Each row is a point on a tangle of strands that fork and nearly touch. The rows are in no order.
Two points are linked if the straight distance between their rows is under 39.
turiz: [-1,6,3,-15,-6,-5,-3,4,5,-1,-1,-6,0,-10,-4,-2,2,10,4,-9,4,-12,11]
dugi: [5,5,-15,-9,-8,12,-21,6,15,10,3,7,-8,35,-3,3,7,-27,-5,-8,6,21,-17]
gis: [8,-9,11,4,5,-28,-22,1,2,-6,0,-20,-13,14,-3,10,15,-5,-22,-11,-1,0,5]
mokav: [11,6,-5,-6,-5,-17,-20,-4,-5,-11,-11,-2,-25,2,-10,21,17,2,-26,-13,8,3,7]
nis: [-10,2,12,0,1,5,7,2,-2,-9,7,11,3,-21,-24,-1,-9,6,10,4,6,-13,11]
Poma: [-3,3,-31,7,5,21,12,2,-10,23,-4,-1,10,5,15,0,-3,-18,28,12,-10,14,-15]
bofe: [-6,9,20,-4,-18,-7,8,5,3,-20,2,-2,-7,-19,-19,4,-9,29,0,-3,10,-6,2]
legof: [7,-7,-11,-15,-11,14,9,4,-31,-5,34,22,-5,4,2,-6,7,-1,4,-10,-11,-15,10]
givus: [5,5,0,-5,7,-22,-13,-3,23,-10,-3,5,1,16,3,-7,9,-1,-8,-13,-9,0,2]
pif: [5,-19,10,20,7,-7,1,-11,-3,15,-7,-27,5,5,11,0,1,-28,-9,20,-17,14,-21]
tulo: [6,-3,10,9,-2,-12,9,-2,-1,5,-19,-27,0,-13,0,7,-10,-5,-11,14,-5,-2,-22]
dof: [-6,-15,9,16,14,-2,14,-18,8,2,-19,2,18,-14,1,0,-13,-5,2,1,10,-10,8]
fopu: [11,-3,-11,-24,-13,6,-2,2,-19,-8,31,22,-2,7,17,-7,12,12,-8,-15,-4,-10,16]
gad: [-11,1,6,7,0,11,22,-5,-12,-8,3,6,10,-33,-5,3,-17,9,11,11,9,-10,7]
Fuf: [8,-8,21,11,4,-28,-6,4,11,-8,-6,-27,7,-3,3,9,5,13,-16,1,2,-6,0]
Tineb: [10,14,-6,-12,-8,-7,-20,-11,13,-4,-6,7,-12,32,5,10,16,-10,-12,-24,3,13,4]
Dimev: [-19,-7,22,8,14,2,7,-10,24,-8,-6,19,22,4,-6,-10,-1,14,-1,4,12,-4,13]
ganin: [1,-5,-15,-14,-1,15,11,-2,-17,-2,23,22,8,1,5,-9,-7,4,10,-2,-7,-13,6]
gif: [3,-12,7,15,6,2,-9,1,3,25,-6,-23,-4,19,3,-5,2,-27,-12,18,-15,24,-20]
putu: [3,-5,-18,22,13,0,-2,7,4,14,-2,-2,-6,15,-6,1,-3,-25,17,5,-19,13,-16]
fuz: [-12,-11,6,25,2,-7,19,-17,-10,-11,-34,-6,19,-29,-6,13,-5,0,-7,18,17,-3,0]
vif: [6,11,-9,-17,-14,14,-4,10,-19,10,15,-3,-21,0,10,-6,-3,-3,11,-1,-2,-1,-4]
gusup: [4,1,-9,-5,5,11,9,1,-11,3,12,16,-10,-2,-4,-2,-15,1,17,-4,-6,-11,2]
sima: [2,13,-23,-4,-6,35,-9,17,-3,18,17,14,-10,26,6,-8,7,-19,12,-1,-6,28,-16]
kasu: [6,10,-5,-11,-6,-3,-11,0,-14,-13,4,9,-22,-6,-13,13,2,22,-11,-15,11,-9,15]
rif: [1,15,-17,3,-1,37,-4,22,-11,24,19,6,-10,12,9,-16,4,-21,17,13,-7,27,-16]
leveg: [5,19,-4,-18,-7,-5,-14,-4,3,-6,6,4,-17,16,7,6,11,-10,-3,-20,6,3,8]
puz: [8,-25,13,7,12,-25,-3,-7,14,-2,-8,-11,17,17,7,-3,8,-4,-16,2,-10,-6,-4]
Napo: [-2,1,-8,3,5,0,13,-9,-2,6,-26,-9,12,-4,14,1,0,-16,9,18,-1,-1,-11]
Resop: [-7,7,-21,-2,-2,13,11,1,-14,19,-1,-5,1,-5,19,-4,-4,-14,26,17,-6,6,-7]
segep: [5,12,-7,-25,-9,2,-9,5,-8,0,11,-1,-8,0,5,2,5,3,2,-9,8,-7,6]
fim: [-4,-18,-5,14,10,-14,1,-13,15,1,-3,2,16,20,-8,0,-5,-13,4,2,-13,-4,-2]
lin: [-2,1,8,6,-2,-6,16,-5,-3,-4,-15,-11,4,-16,-8,5,-12,6,6,12,-2,-7,-8]
gebak: [3,0,-18,9,12,-3,-3,10,-3,6,0,3,-15,7,-10,2,-5,-16,20,0,-12,-1,-11]
Kabof: [8,11,9,-9,-7,-16,-7,10,9,-8,-7,-14,-5,-10,2,3,8,18,-4,-9,6,-6,6]
Sufib: [0,-3,-9,21,-3,0,17,-16,-19,-3,-37,-12,13,-27,4,16,-7,-5,2,19,12,3,-6]
Tibo: [11,2,3,3,-2,-19,-27,-2,-8,-4,-5,-11,-29,16,-7,15,16,-11,-29,-5,1,12,-2]
dabu: [-2,8,-10,8,-9,5,23,-16,-19,-5,-28,-5,11,-28,19,8,-11,1,6,20,13,1,-5]
Zomuf: [-1,1,28,19,13,-19,4,6,20,-16,-6,-13,9,-20,-4,4,8,22,-14,-17,5,-7,10]
Tute: [-7,-5,7,-9,-24,5,18,8,-21,-16,17,-4,-4,-29,-2,-4,-14,29,8,2,7,-6,4]
gem: [-10,-12,-7,12,11,5,16,-17,10,2,-13,11,21,-3,3,-3,-13,-12,18,1,0,-5,8]
tato: [13,6,-5,2,-6,-4,-21,6,3,14,-7,-6,-22,19,-12,3,10,-20,-9,-2,-13,12,-9]
parut: [-16,-12,31,19,9,-5,11,-2,13,-11,-13,-3,14,-24,-13,-1,-2,24,-13,7,16,-4,3]
luso: [10,7,-10,-7,-12,-1,-22,-3,23,3,0,8,-8,34,3,5,11,-24,-15,-20,3,20,-9]
pulet: [1,-8,3,7,5,-9,-7,-6,7,2,-2,2,-10,7,-15,1,-8,-2,-2,-15,-5,-8,9]
Bug: [-15,-7,40,26,15,-11,6,8,19,-19,-7,-7,16,-27,-11,1,9,31,-21,-1,12,1,6]
Lik: [-7,-11,-3,-7,1,18,15,-1,-11,-6,18,28,12,-14,2,-14,-9,11,13,3,2,-14,13]
sozo: [-12,6,6,-14,-4,0,12,0,-6,-13,7,3,15,-18,12,-9,2,24,7,7,10,-14,15]
terev: [5,14,-3,-8,-9,-15,-14,2,-5,-11,-1,-7,-28,-6,-10,19,1,14,-18,-17,9,-2,2]
Mes: [-18,-2,17,9,-3,14,20,-5,-2,-7,-4,7,10,-40,-10,1,-20,28,-1,10,16,-2,5]
pina: [-6,1,9,-16,-8,11,3,2,-14,-11,28,19,5,-8,-8,-5,5,25,-3,-6,9,-15,25]
per: [7,0,-7,-13,-19,14,7,13,-29,9,17,-8,-15,-14,13,-5,-7,7,11,-1,-2,-9,-5]
lodem: [-5,1,-6,-11,3,-2,-13,-3,11,-13,2,25,4,11,-14,4,12,14,-8,-23,11,-4,22]
Veru: [-1,-10,1,2,10,-9,-1,-11,19,13,-12,-16,19,15,14,1,2,-22,-6,5,-10,4,-17]
silem: [-5,9,-9,-3,5,12,-13,7,5,22,0,-14,-9,14,8,-6,-4,-13,1,13,-4,18,-11]
gusus: [5,10,-12,-6,-10,32,5,22,-29,19,26,-8,-14,-13,17,-10,-1,-9,8,14,-7,16,-15]
lidat: [-16,-3,8,-4,7,3,4,-3,16,-9,4,22,19,4,-7,-9,-4,14,9,2,8,-5,17]
goti: [1,5,2,-4,6,-19,-9,2,16,1,-11,-9,-1,6,6,-7,3,-4,-6,-1,-9,0,-7]
tov: [-1,-7,18,8,11,-14,-5,-11,15,-9,2,6,2,12,-16,4,2,6,-13,-13,-1,-12,14]
seg: [-11,-11,-13,15,6,18,20,-10,-6,1,-11,17,13,-15,-2,-6,-7,-6,30,7,3,-7,11]
Diso: [5,-17,10,12,6,-18,3,-12,8,3,-11,-11,10,4,-7,3,-5,-3,-5,11,-12,-4,-2]
ketu: [-3,4,-10,-13,-8,2,18,-1,-16,-7,9,1,13,-19,20,-8,-5,10,10,17,1,-8,5]
bov: [-5,-6,27,15,17,-16,2,-7,19,-14,-2,-4,12,-7,-13,1,5,9,-14,-10,2,-12,11]
riti: [-12,15,20,-7,-4,-4,5,4,3,-19,8,4,4,-16,-7,-5,1,31,1,-4,13,-7,16]
fetor: [8,-1,-11,-5,4,2,-6,-4,-1,3,5,15,-12,9,-3,2,-13,1,7,-15,-4,-5,6]
kug: [0,3,-7,-2,9,-3,3,-2,14,10,-18,-7,7,4,14,-5,0,-16,4,7,-6,1,-17]
geta: [3,4,-23,3,10,12,8,9,-13,8,13,11,-9,7,-2,0,-6,-12,24,-4,-12,1,-9]
tebus: [-6,-2,11,4,7,-5,-13,-7,14,-8,-3,20,0,11,-22,2,4,20,-13,-18,4,-7,23]
suma: [-3,4,17,1,-11,-11,13,2,6,-11,-15,-11,8,-24,-14,6,-8,20,-2,3,5,-7,-4]
Gemi: [17,-14,21,7,7,-26,-4,-1,7,1,-4,-27,3,8,9,2,10,0,-22,6,-7,2,-10]
dabe: [9,10,-17,1,-2,38,2,24,-26,24,28,-2,-12,2,12,-10,7,-13,18,9,-9,18,-13]
kune: [0,11,-15,-8,-8,12,14,5,-23,6,9,-6,3,-13,20,-7,-4,-1,17,23,-9,1,-10]
zoka: [-1,13,-8,-7,-6,15,-11,15,-9,21,5,-9,-21,4,3,-4,-4,-10,10,7,-4,12,-10]
Tuzep: [1,-14,-9,1,8,-12,-8,-7,24,3,1,-2,16,26,5,4,-4,-20,-4,-10,-1,4,-12]
vobiz: [5,8,-17,-20,-8,8,-15,8,5,10,5,6,-7,31,5,0,3,-13,4,-4,3,12,-9]
vela: [7,6,-11,-15,0,-3,-15,-1,1,-15,5,21,-7,5,-5,10,13,19,-14,-20,18,-8,23]
solu: [0,7,-24,-18,-8,22,-11,10,-6,13,19,13,-7,27,11,-5,4,-17,10,-3,-5,15,-8]
Kez: [-5,4,-2,-11,-1,2,3,-8,18,-7,4,19,16,9,-1,-8,-2,7,9,-10,-2,-9,12]
mufaf: [9,-4,-1,10,1,9,-21,6,8,19,-4,-3,-18,31,-10,-4,6,-26,-11,-1,-16,22,-16]
bazek: [-4,-4,-10,-5,8,0,11,-12,15,-1,-4,11,21,7,9,-5,-8,-6,11,-2,1,-5,-1]
tesa: [7,2,0,-21,-13,7,1,7,-16,-9,29,11,2,-11,7,-9,9,22,-5,-8,2,-16,22]
bove: [9,9,5,-2,2,-14,-19,5,10,5,-5,-11,-10,15,-3,-1,11,-16,-19,1,-14,10,-12]
ged: [-2,-2,-2,-12,-19,5,7,7,-22,-4,11,0,-9,-13,0,-3,-11,22,12,1,1,-11,10]
radof: [-3,9,-6,-1,0,1,19,-7,-6,1,-18,-8,8,-18,11,4,-9,-5,13,15,2,-4,-9]
revo: [-15,-12,25,18,-1,3,18,-11,3,-10,-20,3,11,-30,-9,1,-13,18,1,10,15,-2,6]
bara: [11,-1,8,9,0,-23,-18,-4,5,-19,-5,2,-15,6,-16,16,14,15,-23,-13,7,-5,19]
kemo: [-14,-13,-12,6,6,22,21,-5,-17,0,7,26,19,-12,0,-8,-6,3,29,10,2,-8,10]
lus: [-1,-1,5,10,7,11,-12,10,5,23,-8,-20,-12,13,4,-8,-4,-24,-4,21,-2,26,-20]
Sanez: [2,10,21,3,4,-15,-5,14,13,-16,-5,-11,-1,-13,-5,6,17,29,-10,-24,7,-8,11]
mana: [10,-19,1,7,2,-7,-21,-1,11,10,2,-4,-4,37,-3,-2,12,-27,-17,-3,-18,20,-22]
Zirup: [5,7,11,3,6,-8,1,3,4,11,-9,-27,-5,-4,3,4,-4,-17,-13,12,-5,5,-24]

Follow the links from the first point to the second, and from the first to the third. Name the last point that the two ways share.
fuz / Fuf / riti: radof
lodem / putu / Tute: tov
parut / dabe / lidat: Zomuf
gif / dugi / geta: segep
dugi / lodem / gebak: tov
rif / Tute / tov: segep

A fork is a point with three links, a tip a point with one. Leave the first point through the second and follow the links. Name the first fork or tip that comes.
Tineb / luso: gusus
Poma / Resop: lin
rif / sima: segep
kug / Veru: Fuf
Fuf / Gemi: kug
suma / bofe: Poma

A fork is a point with three links. Follow the links from the first point to the second and name the forks in between, in order.
gusus / tebus: segep > Zomuf > tov
tato / ketu: goti > kug > radof > lin
gif / putu: vif > segep > Zomuf > tov > gusup
ketu / kug: lin > radof
dugi / gad: segep > Zomuf
geta / gis: gusup > tov > mokav
lidat / Bug: gem > ganin > gusup > tov > Zomuf
